A landscape with many valleys, sampled at points; each row gives a point and its height.
From any point a ball rolls to the lowest of the 2 points nearest to it. It stops when none of these is lower. Distance is the straight distance between rows; heights are no part of it.
gepe height 51.0: -9	-34	-25	11	7	-52	4	-34	-8	14	11	-30	-37	8	1	63	15	9	-18	39	-14	-6	-6	6	24
Kekem height 12.9: -41	-25	-7	1	-47	28	-7	14	-32	-21	-36	29	-73	-28	-30	36	2	-12	0	47	30	-29	-7	-48	24
Fusu height 33.4: 2	17	-77	-73	27	-16	13	-3	40	30	-48	-17	12	-42	15	32	10	21	22	7	-32	32	-5	-41	-32
dag height 70.0: -7	28	7	4	9	16	-20	21	5	16	-37	-23	24	-48	4	27	4	9	-49	-6	-5	-36	-20	-25	4
geset height 38.9: -26	-62	-22	-6	-20	31	26	-20	-54	-68	13	42	-77	39	-51	-13	-19	-4	12	47	-13	-6	23	8	0
Pabo height 60.0: 3	26	64	42	-41	45	-31	31	10	3	7	-6	25	-24	21	-12	-3	-29	-50	-27	17	-4	26	8	3
daz height 58.8: 24	-16	25	16	1	-20	4	-39	28	0	21	23	13	11	3	-10	-17	-17	-54	-9	-9	33	35	44	6
Fetad height 50.8: -31	0	14	4	-26	-16	25	25	-48	-6	-10	32	-26	-6	-52	-59	28	68	30	2	7	-23	-53	33	-4
kefam height 12.5: -16	14	-14	13	-24	70	5	6	-18	-16	-15	56	-1	-71	4	-49	-23	-10	-86	-10	51	13	-19	25	-24
Tuz height 20.0: -31	38	-14	-35	-72	52	-38	56	1	-9	-33	60	-37	-45	-25	-35	13	0	32	1	-13	4	10	-59	-18
tipo height 32.9: 35	7	-15	-29	13	-44	-10	-13	54	-33	15	53	-21	56	-24	-2	1	13	-4	23	-75	34	-8	13	22
fug height 65.3: -1	40	-8	35	-32	-52	-18	20	-14	32	-4	-62	26	-42	39	-37	40	41	79	-35	16	-8	-68	-19	-40
Bip height 31.1: 29	11	14	6	15	-48	-9	-19	42	-26	44	53	-11	64	-11	-21	35	12	-13	23	-35	24	-15	48	21
negit height 57.7: 36	-9	26	4	-5	-53	-25	-27	81	22	12	19	28	38	28	8	-33	-56	9	-17	-12	73	47	-4	41
Pano height 52.8: -6	41	-23	-3	24	20	-5	12	29	16	17	18	-19	2	23	22	72	12	-36	3	53	-13	-32	0	-5
zodo height 34.6: 12	-26	18	33	17	-27	25	-15	8	25	-9	-4	18	-44	6	-18	4	24	-94	4	0	12	-19	62	2
vugu height 79.0: 0	-5	-87	-68	-29	-3	23	-38	44	35	-13	25	-27	-60	30	4	6	-22	-9	17	2	76	31	-17	-47
roku height 64.6: -41	-35	36	20	-17	33	29	9	-50	40	-27	-51	-5	-32	2	17	-36	10	32	-27	68	-13	9	4	2
Fefo height 40.9: -35	-44	-26	6	-19	3	41	-23	-35	-40	40	14	-88	36	-28	-31	26	32	8	35	-1	-9	8	44	-17
Ser height 78.9: 20	7	-20	6	21	-39	-17	2	8	-20	43	-10	20	68	23	-27	31	0	107	-1	-8	4	-11	3	-18
nolo height 46.7: 35	19	-20	-25	91	-40	6	1	-14	-15	-23	-41	50	24	-20	15	-29	33	19	-7	-63	-48	-49	-27	17
tifig height 53.8: 28	16	-21	-33	25	-40	25	-32	86	29	12	28	25	-10	25	-27	-12	-16	-28	-30	-23	72	31	16	-7
risa height 45.1: -7	-31	10	6	39	48	49	-25	-40	-12	-25	26	14	-4	-13	6	-42	6	-32	-19	70	-8	5	41	-4
kavig height 17.4: -42	-12	-14	9	-12	42	18	9	-25	-28	18	6	-73	-1	-17	11	21	7	-29	40	26	-50	-12	-27	4
fetup height 63.4: -16	-31	33	24	15	-3	15	14	-61	-8	31	-67	21	31	-13	-4	-22	1	48	-33	-6	-42	11	11	-5
kozo height 7.6: -23	-1	25	12	-32	9	-7	14	-8	-6	-23	43	-37	4	-25	32	15	0	-12	47	43	-19	-30	-11	37
rar height 57.9: -22	-7	23	40	17	6	10	-5	14	35	54	-65	-35	31	48	33	33	-11	5	5	76	-13	0	4	11
Togev height 77.6: 13	18	36	0	5	-40	-17	20	1	7	-66	21	37	-23	-27	4	-23	36	-13	0	-10	-11	-62	1	35
Vesab height 41.6: 6	-17	12	12	29	4	7	-12	-11	-3	-63	30	8	-24	-22	34	-29	11	-60	18	25	-10	-30	15	33
Pupi height 55.9: -18	3	-15	24	-11	6	-8	3	21	54	31	-64	-32	-14	53	14	54	-3	19	-14	55	11	7	-13	-14
tatu height 78.2: 2	9	-43	-32	-14	19	25	-30	11	-10	29	26	-8	-28	7	-63	-4	11	-24	-22	-38	44	44	31	-59
Vavof height 16.7: -26	48	30	-16	-51	39	-48	61	1	-21	-29	61	-13	-5	-21	-5	23	-21	29	25	15	-21	-5	-65	22
poz height 77.7: 9	-4	11	-9	28	-11	-12	12	-27	-58	16	38	-5	81	-56	4	-4	-9	31	35	-43	-44	-2	-19	49
Sas height 62.4: -17	-24	44	27	12	-4	13	1	-33	-9	26	-22	-3	42	-10	15	-9	-2	7	-7	23	-30	5	25	21
dos height 54.5: -32	-22	38	44	-49	-26	13	13	-27	21	4	-35	-44	-26	-4	-30	4	38	-14	7	13	-21	-28	31	6
gav height 31.5: 8	-34	-4	30	21	-75	20	-29	10	13	21	22	-38	20	-13	13	36	40	-56	44	7	2	-59	63	29
nakob height 77.5: -2	8	-43	-49	-15	10	23	-13	22	9	8	-31	9	-56	17	-33	-2	-6	-14	-15	-50	35	49	-2	-59
luk height 64.0: -6	45	-11	29	12	-11	1	17	-5	32	3	-54	30	-25	33	-19	46	46	58	-40	52	-26	-50	0	-29
fad height 36.6: -21	-35	18	-34	-48	45	-5	24	-29	-16	-30	76	-22	31	-25	10	-35	-38	88	26	40	40	37	-29	6
Fuba height 45.2: -2	-14	-51	-17	25	-24	6	-32	16	26	-41	15	-32	-24	0	86	19	17	-45	42	24	-4	-39	-8	15
zosut height 43.4: 2	-34	-21	-9	32	-26	18	-36	-5	-2	-66	11	-3	-20	-24	75	-32	9	-49	40	3	-3	-29	0	31
mapoz height 42.5: -20	-29	-38	-12	17	14	45	-24	-41	-13	-51	4	-17	-28	-30	6	-23	34	-14	3	21	-16	-4	12	-19
Leg height 75.5: 22	11	12	-1	-40	-70	-35	18	9	12	-12	-28	16	-7	2	-23	-9	17	54	1	-68	30	-34	-13	-1
mena height 68.8: -1	26	23	24	-4	-20	-14	22	-12	34	-37	-67	34	-53	10	4	6	21	-9	-24	-5	-28	-43	-8	1
zipar height 40.8: -14	4	-59	-32	56	29	49	-18	-27	0	-56	7	1	-46	-19	21	-6	39	-44	-1	25	-27	-21	1	-25
Negu height 78.3: 4	15	-40	-55	-21	12	20	-26	36	46	-18	-2	14	-62	34	-2	-5	-19	-13	-19	10	60	38	-9	-38
fivab height 45.7: 19	8	-18	-40	49	-46	30	-1	-20	-1	-35	-47	48	-16	-26	-13	-31	45	10	-13	-69	-17	-29	6	-14
zil height 44.9: 12	-2	31	21	-38	-33	-43	26	-9	-44	32	16	-31	55	-31	-12	22	-19	18	45	-79	-22	-8	-11	43
kosig height 28.4: 18	-15	28	36	22	-56	-6	-22	14	-6	43	31	-14	52	-13	3	32	8	-55	32	-10	9	-23	65	36
did height 76.1: 14	18	-12	-19	-22	-50	-22	10	35	6	-8	12	0	-9	-2	-24	16	20	19	6	-60	28	-13	6	-5
Ruzed height 76.8: -1	4	-37	-35	-16	-8	0	0	12	7	-15	-14	-6	-27	3	-13	9	10	12	-6	-55	18	20	-10	-31
Nop height 44.2: -9	-24	-19	-16	19	-24	44	-18	-50	2	-37	-39	0	-35	-40	5	-26	37	-6	7	-34	-33	-15	12	-10
Teg height 49.6: 18	39	-26	-23	64	33	-20	-1	34	-21	5	38	13	0	6	33	3	-12	-101	10	-18	-26	-16	-13	9
seb height 39.2: 3	22	-42	-51	81	12	39	-13	-11	14	-52	-1	48	-22	-11	15	-14	45	-4	-30	2	-15	-17	0	-29
vere height 52.4: -43	-12	41	35	-45	-27	25	32	-50	19	-1	-8	-33	-23	-22	-61	20	68	13	1	35	-20	-68	47	-6
bipo height 78.4: 21	34	38	12	23	-13	-20	16	15	4	-15	15	55	2	-1	-19	-6	14	-14	-30	0	2	-26	22	16
Pafe height 77.4: 12	8	4	-23	28	-3	-8	8	-5	-30	-15	46	-2	38	-43	11	0	13	11	16	-41	-19	-16	-6	35
vubek height 47.1: -5	-25	-31	-1	14	-22	30	-44	11	40	-31	-14	-21	-42	16	57	8	8	-51	15	48	21	-11	14	1
dev height 79.9: 35	43	-1	44	31	-15	-20	-5	22	-19	66	-35	42	38	40	-31	41	-1	34	-22	-7	-31	-19	16	-16
dogu height 49.2: 19	-21	-2	-47	24	12	66	-47	14	23	-46	12	58	-48	13	-19	-84	-22	-13	-41	39	66	49	29	-26
gamu height 80.0: -2	54	82	54	-10	6	-17	52	-32	-9	-8	-19	57	1	0	-42	-6	0	55	-31	39	-60	-47	-14	12
toz height 20.6: -32	19	-25	-12	-27	29	-20	31	-6	-29	14	22	-60	11	-17	5	51	3	4	43	-10	-32	-4	-36	3
Tibe height 40.0: -33	-20	-70	-40	-35	56	3	-8	-8	9	10	50	-66	-3	10	26	23	-16	37	28	56	40	16	-21	-27
nunik height 31.9: 11	8	-70	-82	37	3	23	8	30	19	-17	-38	31	-25	24	-5	-3	7	52	-15	-48	35	31	-35	-60
tepo height 34.8: 9	9	-72	-69	30	-12	-11	4	58	13	-38	24	1	4	11	58	-2	1	42	15	-22	50	3	-46	-13
Lusud height 60.1: 38	4	32	0	32	-12	-4	-20	27	-28	32	21	31	45	-14	-26	-34	-12	-45	-17	-54	15	33	36	11
dut height 78.1: 19	-14	21	-5	34	-9	-26	26	-24	-41	10	7	15	83	-32	15	-26	-33	77	21	-56	-29	8	-44	39
lopi height 55.4: -6	21	0	4	-63	63	-31	8	7	-14	30	5	-7	-51	24	-7	-43	-66	-78	-11	-34	11	53	-17	-23
Bemop height 18.6: 16	29	66	46	5	-32	-45	32	26	17	-15	31	34	2	7	21	28	2	-52	23	33	-10	-78	13	59
kare height 63.0: -31	-23	-8	-3	-9	39	35	-10	-25	50	-21	-57	-9	-50	27	27	-10	4	14	-32	74	6	21	-4	-28
Naso height 62.2: -15	-37	-12	0	-15	47	6	8	-46	-46	40	-16	-27	22	-20	-16	-8	-16	-2	3	-59	-32	52	-8	-11
gali height 57.3: 10	-37	43	39	0	-4	26	-41	0	-4	50	-1	4	32	5	-13	-17	-30	-30	-20	12	14	52	56	14
dorum height 79.3: 23	39	-33	4	27	-4	-21	2	36	-25	56	-2	20	56	23	-31	52	7	61	-9	-23	-4	3	11	-26
simas height 63.7: 29	63	56	30	-1	19	-45	28	51	-9	4	16	68	16	40	-33	-3	-32	45	-43	30	13	-2	-1	7
Maki height 73.8: 18	29	63	34	-42	-42	-52	32	-8	-27	3	0	11	19	-19	-42	1	4	26	3	-58	-19	-51	-13	37
rivo height 54.0: 0	-75	3	29	7	-65	37	-57	-16	23	38	-32	-28	33	-4	17	-13	-13	-2	14	5	14	33	48	29
Dur height 35.1: 18	-17	59	70	9	-73	11	-7	-19	22	36	-50	23	8	9	-37	0	23	-40	-18	-5	-13	-37	58	16
deri height 71.5: -21	22	24	22	-5	15	-28	37	-8	-10	-1	-31	-24	1	-12	35	27	-11	-14	31	8	-69	-28	-46	37
tez height 63.1: -10	-18	-5	0	-23	27	-4	21	-36	-6	18	-48	-3	4	-1	-35	-5	-4	43	-14	-53	-14	56	-11	-26
Folub height 41.1: -3	-44	42	28	-43	-77	10	-7	-55	-13	37	-13	-27	38	-32	-34	-10	30	38	7	-36	-9	-31	44	18
dobor height 34.2: 36	13	-44	-38	40	-50	2	-6	41	-28	20	21	4	61	-18	-23	8	42	51	4	-82	20	-19	5	-2
mimen height 60.9: -6	-7	41	29	57	-5	24	3	-20	-9	33	-10	13	69	-6	25	11	7	-11	12	52	-40	-33	39	27
sel height 78.5: 23	-16	-9	-4	28	-35	-25	21	-18	-29	18	-16	21	73	0	-13	-5	-13	115	6	-43	-15	-15	-29	1
sanen height 57.5: -11	6	41	12	-65	51	-20	14	-6	-10	-8	-1	8	-45	4	-32	-44	-34	-41	-23	-23	5	52	7	-17
kanod height 37.6: -5	33	-8	-42	40	35	22	14	-13	15	-53	-16	64	-48	-1	-12	-24	27	11	-54	13	-7	3	-10	-33
mezeg height 51.5: 7	7	-3	0	-25	9	-28	8	22	2	15	-54	-2	-29	22	12	-1	-41	-53	6	-75	-9	52	-35	-13
kek height 28.8: -8	22	-6	18	28	9	19	15	-5	29	-17	-18	10	-57	5	-20	35	56	-65	-8	16	-29	-51	25	-20
luduf height 65.1: 34	39	23	-5	26	34	-47	50	51	-8	-36	-16	76	15	31	15	-46	-45	69	-32	-18	-1	9	-67	7
lunim height 58.1: -12	1	-34	-42	27	81	24	-16	-22	34	-7	9	9	-31	18	38	-10	-7	18	-38	102	14	19	-19	-32
mak height 38.7: 6	-25	15	32	24	13	18	-16	-1	8	-22	-6	3	-39	13	29	-22	-7	-103	9	36	-11	-15	25	20
deza height 55.3: -8	21	-47	-33	20	15	9	-14	21	46	-24	24	-19	-15	15	49	45	25	20	-5	86	29	-23	-6	-5
liba height 59.4: -9	1	-35	-42	15	53	25	-23	-14	33	-56	5	19	-53	12	54	-39	-10	-8	-18	65	19	10	-29	-21
tik height 66.5: 8	19	29	35	-26	-84	-23	17	-26	16	-8	-44	33	-14	22	-18	7	31	72	-26	8	-9	-80	-15	-8
nog height 59.7: -7	-9	19	46	56	-13	19	-10	-4	-1	70	-58	-25	63	23	34	26	0	-26	13	37	-42	-16	21	22
beka height 64.7: 44	47	35	10	24	11	-41	26	71	-12	-13	8	73	30	35	-4	-34	-25	72	-40	1	24	1	-28	10
rabur height 34.3: -14	-14	-17	19	10	-28	20	-13	4	15	-9	20	-44	-17	-10	8	37	54	-48	34	20	-7	-60	44	4
Kav height 64.1: 13	26	27	-1	2	40	-39	33	22	23	-48	-34	59	-20	34	43	-40	-49	30	-35	16	10	29	-63	11
mika height 46.4: 35	15	25	29	-25	-49	-61	10	29	-33	35	-9	-12	59	5	12	26	-34	20	42	-65	-11	-14	-15	40
gamob height 46.9: -38	26	22	15	-64	41	2	39	-21	-26	-16	69	-54	-30	-42	-52	26	20	-20	26	35	-26	-24	1	2
repas height 37.0: -14	-51	-9	-5	9	27	43	-31	-67	-62	-24	25	-29	21	-56	-22	-46	12	5	13	-1	-17	22	25	2
Robos height 58.7: 32	2	0	-17	28	-5	-16	-26	75	15	15	47	23	47	27	44	-34	-52	-5	-11	16	65	48	-7	23
guz height 35.2: -20	-59	5	1	16	46	36	-23	-69	-52	1	-10	-15	26	-36	10	-65	-19	4	-2	-6	-35	46	9	4
zovim height 32.8: -1	-44	-13	-36	-27	22	4	-13	-16	-22	-47	25	-7	-8	-21	16	-61	-23	30	10	-11	36	36	-17	-8
refi height 59.6: 14	-11	-24	-23	16	21	-9	-38	33	24	27	29	0	29	31	52	1	-46	7	-5	51	50	51	-18	5
Nemol height 24.2: 1	-4	61	56	9	-15	-7	24	13	34	-19	16	25	-36	11	4	11	26	-75	7	51	-4	-69	41	36
zegu height 51.2: 10	-29	-16	-39	-22	-2	38	-55	35	22	-24	35	24	-41	26	-23	-75	-67	-16	-24	25	91	65	13	-18
Sisu height 42.9: 3	-16	-7	-26	-27	-18	-10	-11	19	-11	14	38	-17	36	-3	-19	11	-3	58	4	-23	50	35	14	-3
Fof height 76.9: 7	10	-6	-10	0	-38	-12	8	0	5	-25	-6	-1	1	-15	20	6	25	12	12	-33	-11	-30	-8	22
tunup height 38.6: -9	-15	35	-18	-24	26	9	3	-6	-14	-20	87	12	42	-27	6	-28	-15	61	5	55	36	15	10	18
gugid height 44.8: -38	13	7	0	-58	61	19	23	-21	-29	37	58	-62	19	-21	-50	37	4	-1	25	42	-14	9	16	-21
Vufi height 80.6: 34	43	10	36	47	13	-29	10	20	-33	43	-30	62	65	31	1	13	-24	55	-8	-6	-48	-5	-15	2
revom height 40.7: 5	8	36	-11	-21	-1	-6	6	18	0	-9	57	12	22	-7	-13	-1	1	33	-11	34	39	9	34	6
Fiva height 61.6: 7	25	-8	-13	26	27	1	-9	11	27	-1	-5	36	-6	27	13	4	-4	9	-35	35	21	26	-2	-15
gapef height 19.7: -4	25	19	5	-1	51	2	20	-2	-6	-12	48	26	-36	-2	-37	4	18	-60	-23	32	0	-14	31	-20
Biv height 55.7: 4	-52	22	39	27	-43	44	-55	-12	10	42	-14	-9	26	-1	-14	-3	10	-45	-7	18	5	16	74	9
pada height 52.7: 11	-15	-16	-32	-13	-23	32	-51	64	37	6	43	14	-5	22	-38	-36	-34	1	-38	4	95	63	17	-12
taka height 13.1: 5	15	46	22	-11	-12	-38	24	17	-3	-18	32	6	29	-11	47	14	-17	-18	35	32	-16	-38	-8	60
nena height 62.1: -15	-41	-58	-26	42	26	7	4	-34	-24	35	-36	-32	51	-13	32	12	-9	26	18	-54	-34	40	-31	-20
tar height 49.3: -9	-17	-45	-4	10	-2	9	-28	9	18	6	-37	-28	-20	12	46	14	-1	-48	18	-11	-2	16	-5	-11
lomu height 47.3: 9	-30	19	-7	26	31	48	-31	-25	-2	-48	25	54	-28	-8	-9	-77	-4	-24	-36	44	32	27	38	-11
Dasi height 42.1: -17	-23	-36	-32	-27	21	3	-19	-1	-24	16	52	-43	16	-6	2	9	-6	30	25	4	37	31	0	-15
Soz height 60.6: 13	20	-37	-44	45	35	2	-17	32	7	0	31	26	10	18	34	-21	-12	-2	-25	16	30	26	-19	-12
Mebud height 30.1: 23	9	-49	-38	36	1	-3	-9	57	31	8	-47	42	-8	46	5	-5	-39	28	-23	-36	47	55	-40	-27
zuga height 23.2: -13	29	-9	-6	-49	3	-54	46	23	-18	17	34	-44	29	1	1	63	-14	38	46	-11	0	-6	-37	6
zep height 34.9: -20	-3	-46	-4	-5	19	13	-4	-9	-11	-24	36	-47	-47	-16	-18	38	48	-72	29	7	-12	-40	16	-19
Tum height 70.8: -11	33	-10	7	12	34	-34	26	7	-2	-15	-8	-17	-30	-8	46	15	-15	-58	14	4	-61	-20	-58	22
deva height 62.8: 1	39	-24	4	25	23	1	5	10	16	23	-33	32	4	32	-21	47	17	58	-44	47	-3	0	3	-35
Deguk height 56.5: 34	19	2	1	-11	-75	-27	-24	99	36	-4	12	26	11	37	-10	10	-23	18	-14	-16	71	10	-1	22
nofi height 43.1: -7	-31	41	33	-32	-32	-1	3	-42	-35	28	-7	-42	47	-42	-14	3	7	5	30	-48	-28	-17	25	36
Donov height 80.7: -5	31	64	56	-8	26	-32	46	-31	-16	10	-63	47	8	13	-29	-10	-22	45	-28	7	-63	-17	-31	8
Fepo height 51.6: 21	13	5	39	1	-20	-19	-9	23	12	48	-91	23	-11	48	-23	21	-24	-18	-25	-39	-11	37	1	-15
Puda height 29.8: -10	10	-16	-20	-41	62	32	-14	-8	33	-8	24	9	-72	24	-51	-21	-8	-17	-59	61	51	34	22	-62
vola height 74.7: 19	9	46	42	-54	-76	-40	16	-15	2	9	-50	22	-2	13	-33	-2	11	39	-11	-53	-7	-49	-10	5
Rinap height 55.2: 20	22	-26	-18	2	-65	3	-30	68	51	-6	16	12	-15	33	-24	40	12	6	-18	8	69	1	20	-9
Nizod height 56.8: -30	-46	18	42	-57	-25	34	-19	-24	15	26	-50	-51	-33	1	-51	7	28	-18	-1	-9	7	13	49	-19
togoz height 73.0: -6	29	69	39	-35	-19	-37	57	-21	-14	-6	6	0	1	-29	-26	15	-3	-4	19	-3	-48	-51	-15	47
Sor height 30.6: 6	-30	-18	-31	-7	29	16	-33	-6	-19	-7	15	10	-5	0	11	-64	-33	-12	-7	-16	35	57	1	-21
Meb height 60.7: 16	-51	-23	5	15	-61	11	-26	-25	12	50	-78	-10	35	9	-11	1	-2	38	1	-72	2	34	9	-15
gekes height 47.9: 38	23	6	32	-20	-29	-72	25	47	-22	29	-40	3	27	26	-7	25	-28	14	18	-94	-7	0	-33	12
Nav height 37.9: -19	0	-84	-42	-10	34	-9	-15	5	-4	-13	53	-58	-20	-1	47	19	-12	-14	31	22	15	-6	-32	-17
Dage height 61.2: -16	-19	-2	-1	-23	45	14	-19	-13	44	-42	-33	-4	-65	24	61	-25	-23	-32	-17	70	12	23	-24	-9
Misa height 48.6: -33	14	10	1	-36	11	-8	44	-43	-25	-22	39	-58	-22	-64	-34	23	28	7	44	-6	-63	-24	-38	26
Ruki height 49.8: -30	6	25	0	-21	-15	8	38	-60	-17	-1	6	-21	13	-55	-46	20	42	51	17	-8	-56	-37	-14	16
Mig height 35.0: -16	-61	-5	-42	-33	14	1	11	-22	-7	-69	55	-13	2	-28	13	-58	-13	92	12	2	44	28	-26	0
kan height 72.2: -18	23	58	35	-20	13	-25	52	-17	-35	9	11	-22	21	-34	-7	16	-15	-18	42	1	-76	-17	-38	50
bul height 34.7: -4	27	-9	-26	9	70	32	3	-11	38	-20	-9	54	-62	22	-18	-16	7	-26	-64	54	12	29	6	-47
diru height 81.2: 4	23	52	28	26	35	-15	29	-17	-35	26	-28	46	57	0	-1	-11	-32	38	-15	8	-50	20	-14	20
fene height 28.3: 17	-18	-18	-42	11	3	4	-10	32	8	7	-12	27	2	15	3	-41	-35	17	-21	-40	47	72	-21	-26
Vof height 62.9: -1	-3	14	-2	-3	43	-18	10	1	46	-38	-37	28	-32	39	69	-22	-37	12	-23	56	12	30	-52	4
rif height 56.7: -15	19	-45	-18	16	59	14	-11	8	52	-3	-6	-12	-31	34	52	33	0	-8	-26	97	10	-8	-20	-21
kog height 32.0: -28	24	-33	-9	5	1	17	23	-14	18	-25	13	-25	-52	-25	-27	56	78	-29	10	16	-34	-71	8	-17
Mol height 62.3: 27	61	51	41	2	35	-37	21	44	6	20	-13	56	-1	45	-13	21	-33	-24	-53	37	2	17	6	-1
Buti height 22.2: -6	-4	-21	-1	-50	58	30	-16	-24	0	-33	20	-3	-85	20	-42	-51	-26	-66	-18	60	49	10	33	-36
Metu height 59.9: 10	-65	-26	-25	-7	-72	38	-34	-21	14	14	-55	-13	0	-15	-25	-21	-1	37	17	-92	26	35	19	-22
dena height 13.0: -32	17	45	4	-81	28	-28	54	-5	-18	-17	64	-42	12	-30	1	23	-28	10	55	40	-11	-14	-37	38
lut height 38.5: 26	-13	46	32	-4	-70	12	-9	-35	-3	29	-34	28	23	-16	-55	-23	30	18	-32	-45	-6	-22	48	1
leke height 25.7: 4	1	-21	-13	-46	-40	-52	9	32	-13	10	43	-57	31	-14	21	47	-2	34	63	-47	25	-11	-17	23
Rudut height 62.6: -28	-42	-35	-13	20	39	9	11	-54	-45	28	-5	-51	40	-38	25	2	-18	14	37	-42	-64	35	-48	1
lolu height 36.1: 2	14	-56	-55	12	6	-6	-7	25	-1	-37	62	-19	-10	-5	46	2	10	0	19	0	22	-15	-29	-3
numiz height 48.4: 20	5	-38	-26	85	9	10	-24	2	-27	-8	20	10	23	-23	44	-17	9	-68	17	-36	-40	-10	-5	14
bol height 61.1: 13	-24	17	-7	-2	16	7	-20	-14	-45	32	12	4	30	-24	-28	-41	-13	-16	-8	-76	1	53	21	-1
Nebaz height 61.5: 6	-40	-29	-14	33	-13	1	-18	-17	-18	39	-40	-10	46	-5	31	-2	-10	18	13	-62	-5	43	-2	0
dubul height 49.7: 25	12	-5	34	-8	3	-51	5	29	-11	37	-78	14	-2	42	-5	26	-42	-10	-3	-80	-21	44	-31	-18
Tigi height 47.5: 26	-3	-21	-14	85	-25	5	-19	-6	-25	0	-17	26	44	-31	47	-14	15	-21	7	-56	-45	-16	-15	28
Vuzo height 53.7: -9	14	-14	19	-11	-3	2	-7	16	38	24	-82	2	-40	42	2	29	-4	-24	-23	7	-1	23	-3	-26
Vin height 28.2: -7	-10	1	-9	-70	-8	-53	13	19	-26	-21	49	-63	3	-29	16	6	-21	-2	57	-63	18	0	-37	30
Senu height 54.1: -13	55	-35	-22	20	35	6	11	23	29	8	30	-11	12	16	15	83	26	22	-7	94	6	-38	-5	-14
samo height 64.3: 3	-42	44	18	-16	-13	11	4	-51	0	19	-62	29	13	-9	-29	-45	-10	52	-30	-40	-4	50	17	-11
Difal height 42.8: -47	-11	4	6	-19	30	45	12	-40	-44	28	35	-80	27	-46	-57	38	43	-7	45	25	-47	-22	20	-4
Fakoz height 33.0: 0	-41	2	-3	9	53	35	-31	-39	-30	22	5	16	16	-6	-9	-66	-27	1	-31	3	9	74	20	-20
Pev height 67.6: 12	13	18	15	11	-74	3	3	-22	25	-25	-51	42	-21	7	-2	-6	36	18	-27	-2	-12	-58	2	-5
Rifir height 53.5: -6	22	-26	-16	-43	47	-36	6	19	-3	22	6	-13	-27	28	27	-6	-50	-57	7	-22	13	43	-41	-15
lor height 51.1: 8	29	-17	-3	21	38	-26	-5	33	-2	30	41	-6	1	24	39	34	-16	-86	12	28	-3	-14	-4	2
zur height 52.5: -1	-60	-3	29	1	-78	7	-35	-24	3	51	-47	-53	46	-1	35	10	12	1	34	-24	-10	-14	22	26
mir height 58.6: -9	-55	-8	5	-42	-44	38	-46	-24	8	18	-33	-25	-19	-12	-48	-10	7	6	-1	-37	27	45	44	-23
beba height 29.5: 6	-6	46	61	6	-36	-8	2	14	38	11	-37	9	-21	22	4	14	11	-77	-2	27	-10	-36	41	26
poga height 24.5: -2	38	16	7	32	33	-2	26	6	21	-31	22	35	-38	9	-3	28	31	-33	-29	63	-11	-43	10	-4
Fibaf height 79.2: 14	40	64	42	30	10	-12	32	-13	-2	-1	-12	61	16	4	-28	1	9	11	-39	37	-41	-40	22	13

For each start below, name the point where the ball stops.
mir => Sor
Fuba => kozo
beka => dubul
fetup => dubul
gugid => Sor
deva => kefam
Senu => kefam
Lusud => kozo
mika => kozo
dogu => kefam
